Each row is a point on a tangle of strands that fork, close into loops and nearly touch. The rows are in no order.
Points whose rows are less than 44.1 apart are linked; no others are. Some points are linked to none.
J_731: [ 20   2   8   1 -14  11  14  -5   3 -29  -4  -1   5  20   9   1   8 -16
  -5   5   5 -16]
J_848: [-19   2  18 -14 -22  19  12  -8   2   0 -10  10   2   4  -5 -15 -11 -27
  13   7  -7   8]
J_969: [ -4   3   0  -6  -3   4  22  14  13 -10  -3  15  22  20 -23 -10  12   0
   7  20   4   4]
J_635: [ 10  -3   3   2  -9  10  24   7  23 -30  11   3   8 -14   4  -2   9  -4
  16  25  -5   9]
J_413: [  2   3  17   5 -19  13  -2  -8  -5 -17   8  -6 -19 -13  20   7   4 -13
  -7  -6  -3  -6]
J_991: [ 15  -8 -10   0 -23  -3  15 -10  19 -41   3  -4 -18   8   2  -6  26 -17
   0   2   3 -21]
J_45: [  2  -4   8   2 -28  20 -12 -10  -3 -19   5  -2 -36 -21  16  -9   8 -15
 -24 -22   1  -5]
J_267: [  0   2  13   4  16   7  -1  16 -21   7   8 -11  14   5   5  11   0  12
  -1  10  -6  -5]
J_618: [-12   7   7  -6   4  -2 -10   3 -15   9  15  -8 -13 -18  -3  17   9   8
   9  -4  -8 -27]
J_248: [  0   3 -16  27  -2   1  -8 -11  -2   4   2   5   5  -9  -2   8 -15  -5
 -21 -39   0 -12]
J_157: [  2 -12   9  -2  -4  11  25   4  -8 -11  -6  -8  13  10 -14  -7 -11  -8
   8  23   3  13]
J_194: [ -7   8 -28  14  -7 -19  17   0  28  -2   7  11   7  18 -13  -1  -1   2
 -10  -4   4  17]
J_672: [ -6  -2  -7  -4  -2 -14   9  12   3  13   3  22  12  18  10  -3   4   0
   1  15 -11  22]
J_153: [  1   1  18  -3   5   9  -1  -6 -18   1  -4  -4  16   3  -6   4  -7   5
  -5  -1   2 -14]
J_519: [ -2  13   1  -2 -13   0  11   1  23 -21   4   6  12  21 -14  -5  13 -11
   0  15   9  -7]
J_899: [-26  10   0 -20   3  -5 -14   8 -12  14   6  -7 -12  -7 -15   9  -4   2
  26   6   1 -25]
J_285: [ 17   4  12 -10  12   8 -14 -21 -25 -12 -14 -24 -22   5  25  -1  -4 -10
  14   1   4 -29]
J_741: [ -2  -2  -6   9   4  -6 -13  11 -15  18  11  -7  -7 -12  -4  15  13  13
 -13 -19  -9 -19]
J_775: [ -6   8 -16  14  10 -10   6  -2  16  11   9  17  18  14   2   2  -8  10
 -13 -14   7  21]
J_377: [ 0 12  3 -7  7  1 21 19  5 -5  1 14 21 12 -7 -6  8 11  3 22  9 24]
J_463: [  5  -4  -1   0 -22   7  11  -8  35 -28   5   4   0 -10   0  -1  17  -4
  -2  14   1   4]
J_443: [ -9 -13  13  -9  -5  18   2  -5  -8   1  -3  13  18 -13   0   2  -8  -7
  12  12 -14   0]
J_579: [  2  17 -22   6   6 -17  15  11  31   4   0  16  12  14 -12 -11  11  14
  -1   9   9  29]
J_10: [  2  10   7  -9 -10  -1 -23 -17 -21  -6  -1  -2 -14 -26   2  10   2 -11
  -3 -11  -7 -33]
J_853: [ 17  18  -1  -2  -2   1 -27 -17 -30  -3 -14  -2 -30 -22   3   4   2 -26
  -6 -19  -5 -29]
J_206: [  4  -1   1   8   6   2   1  15   8  -1  20  -5  -6 -19  15   9  17  21
  -3  13  -7  26]
J_376: [  0   9  18   0 -15   9  10  -6  -5 -14   8   0   1   2   9   6   0 -15
  -1   9  -4  -2]
J_351: [-14  -1 -13   4 -31  -1   4   4  39 -17   5   7  -6  -5 -10  -7  19  -4
 -13  -2  -1  10]
J_612: [ 16 -13  23 -11  16  19 -11 -11 -17 -13 -21 -19   6   2   6  -3  -8   4
   9  -1  14 -25]
J_33: [-11   1  17 -12  -7  15 -11 -24  -9   3 -17   0  -1   9  -5 -12 -21 -20
  -2  -4   8  -4]
J_462: [ -3  -8   3   9 -21  11  18   7   4   5  13   0  -9  -8  -1   5  17  -4
  -4  -4 -14   8]
J_132: [ -3   4  -1  -3  23 -19 -11  22 -18  17  13  -6   1   7   7  15   8  20
   1   4  -4  -5]
J_727: [ 28  14  -2   1   3   7 -11 -21 -32  -5 -22  -9 -22   1  21  -4  -2 -27
  -6 -17  -2 -22]
J_929: [-16  -4 -20   1 -15 -11  11  17  37  -4   6  12  -2   2 -14  -9  27  -5
   5   7 -10  18]
J_359: [-10   9 -11  10 -19  -3  15   0  17  -4   2   8   9  23 -10  -3  -5 -13
  -8   4   4   7]
J_68: [ 27   0   3  -1  -5  15   6 -17  -8 -14 -17  -4  -6  25  27  -7   7 -23
  -3  -4   5 -19]
J_962: [ -3  -3  -4  -9  17 -15  -3  10  13  27  -4  26  11  24  11 -11   3   3
   2  -7  -1  32]
J_198: [  1   2   6  -6  14  11 -15  12 -16 -12   3 -28   0  -6  -6  14  -7   0
  22  11   7 -36]
J_630: [ 12   4 -20  10  -1  -9  13  17  23   5   6  15   1   4   1  -2  27  20
 -13  -2   2  28]
J_654: [-16   5  15  -8 -15   8 -15 -21   9   9  -7  -1   1 -10  -1   1 -12 -13
  -2  -3  -2   0]
J_919: [-25 -13  11 -10   6   5   4   3  -4   3 -18  12  19   6 -18 -18 -17   6
  -3   6  10  26]
J_219: [ 11  -5 -10  17 -16  10  17  21  15 -26  13  -7   2  -2   5   6  22   1
 -14   3  -2   4]
J_277: [  9  11  13   0  23  12  -3  15 -10  -2   2  -9  16  -9   2  -2  -2  22
   8  22  12  23]
J_866: [-16  -5   3  -9  17  -8   4  -1  -4  17 -13  20  22  13  -9  -9 -15  19
  -6   2   2  16]
J_193: [  9  -2 -12  22 -21   5  -5 -12  -1  -8  -1   1 -14  -6   1  -3  -5  -9
 -32 -37   4 -11]
J_30: [ -8  12   1   1 -10 -11 -19 -21 -11   8  -2  -1 -11 -16  -6  11  -9   1
 -13 -14  -7 -20]
J_942: [ -9  -9 -13   3  -2 -14 -10  11  -6  14   7   8   4   4  17   7  -6  -4
  -1   9 -15  19]
J_760: [-10  -2   4  -2 -24  13  21  -5  17  -2   2   3   1   5  -9  -9   4 -23
  16  12  -9   8]
J_72: [-21   6   3   0 -11  -7   3 -21  16  18  -2   1   1  -3  -1   1 -14   4
  -7  -5  -6  17]
J_948: [ -5 -12  14 -13  -1   7   8 -16  -2  -5 -23   8  21   2 -18 -11 -23   6
  -5   4  14   7]
J_220: [ 17  -4   9  -1 -14  17   9  -5   1 -40   4   3 -18   1  39   1  20 -11
  -6  -4   1 -18]
J_529: [-13  -5 -12   5  14  -3 -22  -1  -7  15  -2 -21   5  -4 -20   4 -22   2
   9   8  10 -11]
J_403: [ -1  -7 -28   0  -5 -22  11  25  32   2   7  16  -9  10  -4 -16  33   6
  -6  -3   1  28]
J_236: [  8  -5  16  -5   3  20   8  -4  18 -20   4  -2  11 -18   8  -4  -8  -6
  15  27   4  17]
J_622: [  5   9   5  12 -11   3  14 -13  11  -4   4   7   2   8  -4   7   4   6
 -25 -22   5  -3]
J_306: [-1  2 -4  6 -1  5  4  0 19  8  0  0 16 -7 -6  0  0  3  0 15  1 28]
J_255: [-14 -19 -10 -22  27 -19 -17  18 -19  19   0  -5  -6   0  -7  -4  -5  14
  28  20   2   4]
J_664: [-18   2  -9   6 -16 -15   1  -3   9  13   7  10 -11  -5   6   5   1   7
 -20 -18 -12  15]
J_216: [ -1  -1 -12 -12  18 -34 -17  15 -18  23  13   0 -19  12   6  10   7  12
  12  -5  -5 -14]
J_416: [ -1 -10  -6  10 -25  13  19  25  13 -36  20   2 -13  -8   0  -6  26 -13
  -7  -2  -4 -11]
J_972: [ -4  -2  -9  -6  16   3 -14  17 -15  -1  -8 -27   7   0 -26  10 -10  10
  18  10  11 -28]
J_332: [  5  14  -5   2  15   2  27   8   5   2 -16   9  25  12 -23 -16   2  20
   3  12  17  22]
J_64: [ -7  10   8   1   6   5 -17 -22 -15   4 -10 -11   0   5 -10  -4 -27 -15
  -1 -15  16 -22]
J_874: [  1 -10 -10  -7  -3 -33   1   3  11  23   5  16 -19  15  18  -8   7   1
 -10 -18 -14  27]
J_464: [-18  15 -19  -7   1 -15 -17  -2  -6  16   0   0  -9  -5 -24  12 -10   7
  12  -7   8 -33]
J_625: [  2   5  -2   5 -32   6  -1 -21   8  -8  -6   7 -25  -7   5  -7   4 -19
 -24 -22   0  -3]
J_230: [ 12   6  10  -5   6  13   1   1   5 -19 -11  -1  22 -14  -2  -5  -7  12
   2  28  14  21]
J_748: [ 13   1  13   9   4  14  18   9   5  -9  19 -17  -3 -15  10  11   6  11
   4  14  -7  16]
J_967: [ 11  -5  -4 -16  33 -38 -23   7  -4  21   5   6 -13  18   6  -1   0  14
  10  -3   1   2]
J_372: [ 15 -10   2 -11  18 -34 -12   5   6  25   6   7 -13  15  19  -4   4  11
   4  -6  -9  27]
J_872: [-12  -4  -8  -4   9 -31   2  -4   3  38   0  23 -11  13   9  -4  -4   7
   0 -24 -16  15]
J_85: [-26  -8  13 -21  19   4  -7  14 -19   3   4  -2  -1 -15 -12   4  -7   7
  31  17  -1 -16]
J_786: [ -4  15  -1 -11   2   5 -21   0 -16  -7  -5 -24 -15  -1  -8   8 -10 -15
  20   3  14 -44]
J_833: [ 15   8  -3  -1  12   5 -18 -21 -29  -2 -27 -23 -16  12  11  -6 -18 -20
   5 -13   8 -31]
J_808: [ 20   2  -5   4  18 -11   0  13   2  14  10   2  -2 -11  14   0  21  21
   1   8  -1  31]
J_312: [ -2 -11 -11  13  -3  -4  -3   7 -10  10   8   0 -15 -15   0   5   5  28
 -30 -33  -7  -7]
J_432: [  6  -1  19   5 -13  13  14  -6  -1 -35  15   7 -22 -17  33   3  -2 -23
   3  -2  -6 -14]
J_634: [ 23  -4 -12  18  22 -10  -4  11   0  20   3   0   6 -10   4   6  14  27
  -9  -8  -1  13]
J_160: [-17 -16   5 -22  22 -11 -16  12  -5  31   0   6   3  -2   7  -5   2   8
  25   8  -9  12]
J_638: [-10  13 -12   1   6  -2 -25 -11  -4   8  -8  -9  -2   1 -21   9 -19  -7
   4 -16  16 -38]
J_547: [ 18  10  -4  10  -7   1  21   5  21 -21  -2   3  16  19 -13   2  18   3
 -11   0   8  -6]
J_218: [-16   2   3   4  -1  -1 -22  -2 -12   7   7 -20  -2  -5   0   9 -18 -12
   7  12  -2  -6]
J_167: [-10   0  -3   7 -22  -4  -9 -14  -5   8   9  -2 -20 -22  -2   4  -2   3
 -21 -21 -12  -2]
J_681: [-11   6 -16  19  12 -11 -11  -7   6  16   9   9  12   4  -1   8 -17   2
 -18 -25   5  -1]
J_801: [  9 -20  16  -4   7  18   5   2 -18 -15 -15 -18  13   5  -5 -10 -21  -2
   1  12  13   5]
J_273: [ -3  -1   2   0   6  -4   4  -3 -13  19  -6  13  22   7  -5   6  -8   9
  -7  -4  -5  -2]
J_459: [ 11 -12 -20   7  25 -25 -16   4   2  28   5  11  -6  -2   7   8   7  25
  -5 -20  -3   5]
J_934: [ 23  -1  19  -8  11  22  -2 -15  -6 -21 -16 -13   5  19  25  -2   2  -4
   1   1  14 -14]
J_304: [  8  -9 -14  12  22  -3  -8   5  -9  17  -5 -21  14  -5 -18   1 -17  18
   8   6   5   5]
J_933: [-17 -21  14 -14  13   6  -2   6 -16   4  -3   0  13 -19  -8  -4 -12   8
  20  19  -7   7]
J_265: [  7 -18   8   1  18   9   1   3 -21   1 -16 -23  16 -10 -19  -6 -15  17
   8  14   2  -1]
J_765: [ 19  14   0   2 -13   2  -1 -27 -23  -6 -19  -3 -12   4   3  -6 -19 -31
  -7  -9  -4 -10]
J_863: [-16   2  14   0 -20  13  26   5  19 -19  20   8  -7 -10   5  -4   7 -27
  20  11 -15   1]
J_610: [  1  -4   8   9 -20  15  21   7  19 -37  22   3 -19 -10  16   0   9 -22
   8   4  -6  -5]
J_826: [  5 -14  11 -12 -12  16   7 -20  13  -8 -15  11  17  -3  -6  -5  -8  -3
   3  13  -1   4]
J_698: [ 28  10   2  18   4  12  17   2  10  -7  -7 -10  20  10  -3   7   8  13
 -10  -3   5   5]
J_297: [ 24  16  -6  26  17   6   3  11   4   7  -3 -17  18  -5  -3   8   5  25
  -7  -6   3  11]
J_923: [-15  -3 -13   7   6 -11 -20  10 -15  26   9  -8  -4  -4   3   8  -8  -6
   6   5 -11   2]
J_27: [-19  -8   1 -20  14 -23 -12  -3  -5  40  -8  15  -5   6   1  -7  -5   6
  16  -8 -15   7]

A piece is two or more points that can be reached from each other along the links. Count, over all rows, the pieces, the separate loops (a circle has one, a figure eight two, a Y none), the forks (points with three links) and the tips (points with one).
pieces | 3
loops | 0
forks | 9
tips | 15

A fork is a point with three links, a tip a point with one. Leave the first point through the second and follow the links. Name the first fork or tip that comes.
J_267 / J_132 | J_255
J_579 / J_630 | J_277
J_153 / J_273 | J_899
J_64 / J_33 | J_727
J_277 / J_230 | J_194
